A landscape with many valleys, sampled at points; each row gives a point and its height.
From any point a ball takes the steepest step (drop divided by distance) to one of its 2 nearest points. It stops when none of these is lower. Distance is the straight distance between rows; heights are no part of it.
pino h=35.3: [ 21  -9   7  -1  -4  11  20 -11  -6  -4  11 -12  31 -14  -1  16  25   0
  -6  -2  10   8]
tofe h=28.6: [ -4  -3  20 -11  14  -9  17 -12  16  19  35 -17 -19 -14   9   2 -30  21
   9 -29  23 -21]
pidos h=21.0: [ 17   1  11  24  14  -5   6   6  -5 -10 -31   7  10  15   8  21  13  -5
   6   6   8  11]
nopi h=49.9: [  2   3   6  25 -25  31  13   4  -1 -12 -35  15  27  -3  17   7  28  20
  17 -24 -26  -4]
toluf h=54.0: [-14 -16 -12   2  13   9   8  -5   9   2   7 -14 -21   9   1 -17 -19  -8
  -5   2   4  -3]
varot h=31.3: [  6   6 -26  12 -22  24   6  22  12 -17 -29  13  -8   5  11   2  35  16
   4   7 -27  -1]
fugif h=41.8: [ -6   7 -22 -15   3  13  -8   9  19  21  30   8  -4 -24   8   8   4  11
  -3  -4   6 -12]
bif h=43.4: [ -4  -3  18  22 -20  12  14   2 -17 -11 -34  14  36 -12   7   6  18   8
  22 -27 -21  -2]
bamim h=76.6: [-19  -4  11  14  -1  -9  -3  24 -10   2   0  28  16 -18   0  12  -1 -20
  18 -13  -7 -10]
Dat h=25.2: [ -2  -2 -12   1   8  -3  -1  12  14   3   6  -5 -16 -15   3   3   3  -1
  -3   2   8 -14]
Vamo h=48.5: [ 13   3 -19  -8  -9  15   7   1   1  -2  18   9  23  -9   1  13  21   9
   6  12 -10   1]
Lam h=43.6: [ 16   4  -1   3   5  23  12   8  10   2  13  12  25 -13  11  22  24  11
   4  -6   2   6]
faza h=13.5: [ -6   5  25  23  10 -11 -27   5 -15   1 -36  14   6  10   5  -8  -3 -23
  -9  11   0  17]
Mig h=20.9: [  5  -5  14  -8  14 -11  -1 -32  -4   7  -1 -39 -20  17  -5 -10 -26   6
 -18   6  21  -1]
kal h=68.9: [  4  -1  15 -20   4 -31 -12 -13  -9   9  14 -22   9 -15 -10  12  -5 -15
  -8  -9  16 -18]
moge h=19.9: [ -8   1  -9   6  -4   3 -10  27   5   8  -2   1 -13 -32   7   3  20   2
 -10 -10  -2 -14]
ripa h=15.2: [ -5   1  27   5  24 -21 -20 -18  -4  15  -6 -19 -14   4  -3 -13 -33 -11
 -15  -3  25   3]
ton h=53.6: [ 10  10 -15 -28 -23   0   1  -3 -12   0  29  17  37 -14  -8   9  10   5
  12  12 -17   3]
sifig h=13.2: [-19 -10 -13   2  14   7  17 -13  11   9  30   3 -13  27   2 -11 -39  -9
  15   3   8   3]
rapal h=36.5: [ 22   8 -22   0   3  15  14   2  29   0  12 -19 -15  -3   2   6  12  22
  -9  10  12  -2]
zure h=31.9: [ 11  -8 -14 -14   2  -5   2 -17  -7 -16  -7 -23  -5  10 -12  -7   7   2
 -18  28   0   4]
Tisef h=39.0: [  4  -7   6  -2 -30  14  11   3 -17  -1  -3  11  30 -25  -5   1  21  -2
   7 -11 -20   1]
mokip h=31.2: [  3 -11 -19 -20  -7   7  13 -28   0   2  36 -29   2   7  -7  -4   1   9
  -4   4   2  -9]
Fude h=12.4: [  8   7   8  27  27  -2  14  23  24   2 -15  14 -19   5  21  18  -9   1
  17 -15  25   5]
mosu h=16.7: [ -1   1  13  28   8  -3 -10   7 -13  -6 -46  18   8  19  13   6   6 -10
   3   5  -6  13]
tanip h=74.2: [ -4   4 -12  -2 -22  -7  -9  17 -19 -13 -37  11  -9 -13  -6 -10  17   8
   3   8 -25  -7]
Zukud h=39.4: [ 13   3   0   7  18   5  16  10  10   1  14  12  13 -10  14  25   7   3
  16  -7  19  -3]
guf h=73.1: [-13   1 -10 -16 -28 -14  -9   9 -22  -9 -19  13  -4  -6 -17 -19  -3 -11
   3  12 -27  -2]
fof h=52.9: [ 10  -4   0   4  -7  -6   1  -1 -17 -17 -33   2   7  16  -7  -1  10   1
  -3  24 -11  12]
dal h=48.6: [  6 -13  -2  22 -13  11  10  12  -1 -12 -27 -12   3  -7  10  -1  30   2
  -7  -3 -14   5]
Sabil h=75.3: [ -9   9  -2  12 -33  -1  -5  18 -25  -4 -45  23   5 -16  -6  -7   9   8
  21 -11 -24  -9]
negip h=24.4: [ 23  20 -11   2  22  -6  14   4  25  -3  -6  -9 -32  21   1   6 -11  29
   6  22  18   0]
kuve h=77.7: [-23   3  -7  -8  11 -18 -11   4  -2  15  20   9  -6  -4  -4   4 -22 -12
  11  -4   8 -22]
Gup h=59.1: [  2  10  16 -31 -16 -31 -23 -13 -24 -19   0   4  20  25 -33 -12 -22 -13
  -8  23 -11   7]
pepu h=57.1: [  8   4   6 -22 -23 -22  -8  -9 -27 -18 -18   5  15  13 -31 -14  -8 -11
  -2  24 -22  12]
tevin h=54.8: [  8   7  11   2 -18 -15  -8  -3 -33 -16 -43  15  14  12 -16 -10   2  -5
   3  19 -18  15]
mut h=71.6: [-14  -6  -9 -24  -6 -16 -16 -10  -9  -7   2 -13 -13   6 -17 -10  -7 -10
 -13   9  -6 -16]
vira h=26.2: [ -5  -6  16  13  -8  16   5  14  -4   0   2  20  28 -28   8  16  24  -1
  14 -27  -7   1]
dukev h=30.4: [  1  -4  -3 -14 -27  23  -5   6  -6  13  10  17  29 -34  -1   0  18   9
  -5 -13 -21  11]
vun h=49.0: [  8  11 -15 -22  13 -14 -12  -7 -13 -32 -16   7 -19  22 -15 -14   6   4
  -7  35 -21  13]
musup h=14.5: [-18 -24   4  37   8  19  10  14  13  -8 -26   4 -15  13  18 -12   2 -20
  -4 -15  -4  18]
vore h=29.1: [ -1  12 -17   8   9  -8  -9  27  24   2  -6  -5 -37 -12  11   2  10  10
  -4   2  10 -12]
Vovol h=7.7: [-11   6   4  -9  12 -12 -13 -19  -9   4  14  -1  -1  27 -11 -11 -30 -12
   1  20   5   3]
Ripu h=51.5: [  8 -12 -21   6 -11  16  18   5   6 -12 -12 -14  -8   4   2  -7  20  -2
  -9  14  -9   2]
Vete h=16.2: [ -9  -6  15  23   9  15  15  16   6 -10 -10  19  15  -7  16  23  22  -4
  17 -29   3   1]
Gafe h=43.3: [ 11 -15   2 -11 -28  14  19 -12 -14  -1  11 -10  35 -21  -8   1  22  -3
  -4  -1 -10   6]
dema h=58.4: [ 10   8 -11 -30 -39   0   2   0 -20  -3   3  11  21 -20 -15  -4  19   9
   6  10 -23  -3]
Saro h=72.3: [-18   3  -8 -15  -6 -16 -17  10  -9  -9  -6   9 -16  -3 -12 -10  -3 -12
  -1  14 -12 -12]
kovu h=27.5: [20 -8  5 11  9  2 18  0 -6 -6 -8 -5 18 -5  4 20 19  1  3  4 11  3]
para h=18.6: [-11  -6 -19  -5   7   6  18  -9   7   6  37  -4  -2   6   2  -1 -16  -2
  14  -1   8  -8]
seran h=13.3: [ -6   9  30   9  22 -19 -31  -8  -8  10 -18   0  -7   3  -2 -15 -20 -23
 -23   9  13  11]
Sol h=65.2: [  2  -1  -9 -33 -14  -1 -12  -7  -2  14  26  -8  11 -23  -4   5  13  -1
 -14  -3  -5 -13]
Pum h=30.8: [ 27  19 -21 -10  16   8  19  -3  28   1  20  -9 -17   8   3   8  -3  38
   6  16  14  -4]
Kiris h=11.0: [ -2  -3   3  -1  -2  17  -8  18  14  12  14   1   0 -38   7   4  22   3
 -15 -25   3   2]
Pivus h=51.0: [  7   3  -5  -8   1  -2 -11 -10 -14 -22 -31   0  -9  23  -8 -22   4  -2
 -12  36 -20  24]
Sib h=11.1: [ -7  15  19  26  23  -7 -32   1   0   9 -24  20 -11   7  17 -14 -17 -20
 -11  10  14  16]
val h=77.1: [ -4  -6  23   3  13  -9   5   9  -3   1  13   1  12 -28   3  14  12 -12
   4 -24  15  -4]
ges h=68.0: [ 16   2   6 -20   9 -17  -4 -11   6  14  16 -28  -5 -19  -2  12   1  10
  -9 -12  24 -20]
kurav h=39.3: [  5   7 -28 -10 -16  14   7  13  -2 -17 -16  20  -7   4  -4  -4  23  10
  12  19 -33   2]
fupor h=26.3: [ 12  -7   0 -19   2 -15  -2 -24  -6  -2  -3 -42 -14   9 -10  -6   1   1
 -21  11  12  -5]
Kivef h=33.8: [  7   3  -6  22  18 -10  -5   8  20   1 -23 -15 -37  16  10 -13  -6   3
 -16  12  15  12]
doken h=45.0: [  4   7 -22 -22  -9  -5   0   1 -14 -28 -17  15 -10  10 -14  -9  12   7
   9  27 -32   4]
Vegor h=32.9: [  8   6  17  -5  18  -3  15   7  26  18  28 -10 -20 -28  12   6 -18  26
   7 -21  27 -12]
gam h=9.2: [-18 -10  24  22   5  14  -9  -9  -4  -1  -4  13  10  16   1 -29 -25 -43
 -11   0  -3  25]
Pef h=38.4: [  3 -11 -19 -20 -16   4   7 -14  -4  -8   9 -22   5  -4  -7  -6  13  -2
 -10  11  -9  -7]
geb h=76.1: [-14   2   8  20 -15  -6  -5  17 -16  -6 -28  28  15  -7   1   7   3  -7
  20  -8 -21 -10]
nemor h=76.8: [-17 -13  16  14  15  -5   6  14  -2   1   4  15   8 -14   5   8  -3 -22
  14 -23  11   0]
gena h=51.1: [  2 -17  13  31  -3   4  10   3  -8 -14 -41  -7  10  10  10   1  21  -4
  -5  -7  -5  15]
rin h=23.4: [  0  -4 -18  27 -10  11   4  24  13 -13 -37   5 -20  17  13  -1  22   5
  -1   2 -16   4]
puti h=32.1: [  0   9 -20   9  10  -4  -8  22  24  -2 -19 -14 -48   9   1 -10   4  11
 -14  16   3   1]
loza h=6.4: [-12  -2  12   8   5   6 -14  -5  -6  -3   6  25  17  28  -4 -17 -35 -34
   2  16  -2  20]
mizim h=20.4: [ 21  12   7   8  29 -18   4  -3  11   2 -18  -7 -22  18  10   3 -21  16
   1  19  25   7]
Tir h=16.3: [-15  18  12 -13   3 -22 -18 -32 -20  21  38  -7 -12  41 -16  -2 -54  13
  12  -6   9  -4]
mog h=20.6: [ -7 -11  -6 -14 -13  26 -11  14  12  23  23  11  13 -39   7   4  15   9
 -20 -21 -10  13]
tegi h=11.3: [-22 -18  14  29  10  20   1   0   6   2 -12  10 -10  15  12 -26 -15 -33
 -10  -9  -1  26]
Nugi h=16.8: [ 15  12   7  14  25 -11  15  13  24   5  -3   0 -20   2  14  11 -22  17
  13   3  27  -2]
mab h=23.6: [-17  -4  12 -17   2 -17   6 -24   1  23  45 -21 -10   3  -3   3 -33   8
  13 -31  17 -24]
deti h=33.2: [  1   7  -1   2  -7  11  -9  22   0   9   2  27  18 -31  10  17  23  13
   3 -13  -7  -3]
mupi h=77.5: [-12  -5   9  -5   8 -13   1   1   1  14  27  -1   5 -18  -3   6  -9 -14
   7 -17  16 -18]
Zamol h=69.9: [  6   5   3 -36  -9 -25 -14 -20 -12   9  31 -22  17  -6 -12  13  -2  -6
  -5  -3   2 -26]
mivo h=9.5: [-21  -7   0   6   7   5   4 -13  -1   5  27  16   8  31  -4 -14 -40 -27
   9   8  -1  12]
Kul h=5.4: [ -1  -3  21  32  27   8  19  18  19  -5 -12  11  -3   1  22  21  14  -3
  17 -30  17   9]
Puzu h=49.2: [ 10   0  -5  18 -21  36   7  14   8  -6 -25   7  18 -13  14   6  39  23
  -1 -15 -18   4]
Lifuz h=70.9: [-10   2  -4 -25  -1 -20 -12 -18  -6   7  25 -17  -6   7 -10   2 -19  -3
  -4  -1   7 -20]
nisi h=44.3: [ 17   0 -14  23 -12  33  10  19  24 -10 -13  -8  -3  -3  11   8  37  15
 -12  -5  -9  10]
Seg h=19.6: [-19   7   5 -16  -6 -25 -10 -25 -14  27  49 -14  -8  29 -12   4 -43   6
  17 -27   9 -20]
lep h=60.7: [ -7  17   7 -30  -3 -31 -30 -21 -20  -8  23  -1  15  38 -30  -6 -28  -7
   1  17  -4   5]
Toza h=66.8: [  7  10  -7 -31  -1  -4 -13 -13   8  16  34 -17  -3 -18   0  12   5  15
 -13  -7  11 -19]
tamiz h=17.6: [  0  -3  31  -6  15 -17 -11 -39  -7  18  10 -27 -10  18  -9 -14 -43   1
 -13 -11  26  -1]
zag h=54.7: [-11 -23  -6   6   8  22  28 -23  15   2  19 -23 -22  20   0 -24 -30  -1
  -2  -3  10   6]
mibir h=24.5: [ -9 -12 -11 -13   2   3  14 -27   2  10  37 -25  -9  17  -3 -10 -23   8
   6  -5   8  -8]
nolak h=2.5: [-11  -5   7   7  11  -5  -5  -4 -10  -2  -6   7   7  15  -7 -10 -21 -24
  -6  15   3   9]
Tigor h=53.2: [-11 -20 -19  10  -2  14  12  -2   2  -8  -3  -1 -11  13   0 -11  -5 -16
  -5  10  -7   4]
vilig h=40.4: [ 18   7 -17  18   3  23  16  23  36  -1   0  -9 -18  -2   7   9  23  13
  -5  -1   8   4]
mal h=62.6: [ 19  10  -3 -37 -26  -3 -15  -2 -13   5   8   0  17 -30  -9   4  24  10
 -14   3 -13  -5]
Pif h=12.3: [ -8  19  16 -11  14 -14 -24 -33 -15  11  26   2   6  41 -15  -9 -47  -2
   2  11  12   4]
dizav h=18.2: [ -7 -10 -13  32   8  12   7  18  26  -7 -25  -3 -30  15  13 -10   8  -8
  -7  -1   0  14]
kiluf h=35.7: [  9  -7  16  19  -5   7  14   2 -12 -15 -23   5  30  -5   5  19  26   4
  12 -10  -6   0]
Pege h=38.3: [  0  10 -16 -21  -8   9 -18  14   7  15  19  22  12 -32   4  13  17  14
  -4   0  -8  -5]
sete h=36.4: [ 13   6   3   6  20   6  13  11  24  13  22   2  -5 -23  12  14  -2  14
  10 -15  25  -3]

Where does a ball stop that starts at each point below?
guf | nolak
mupi | nolak
nisi | Kul
zure | Sib
pepu | nolak
kuve | nolak
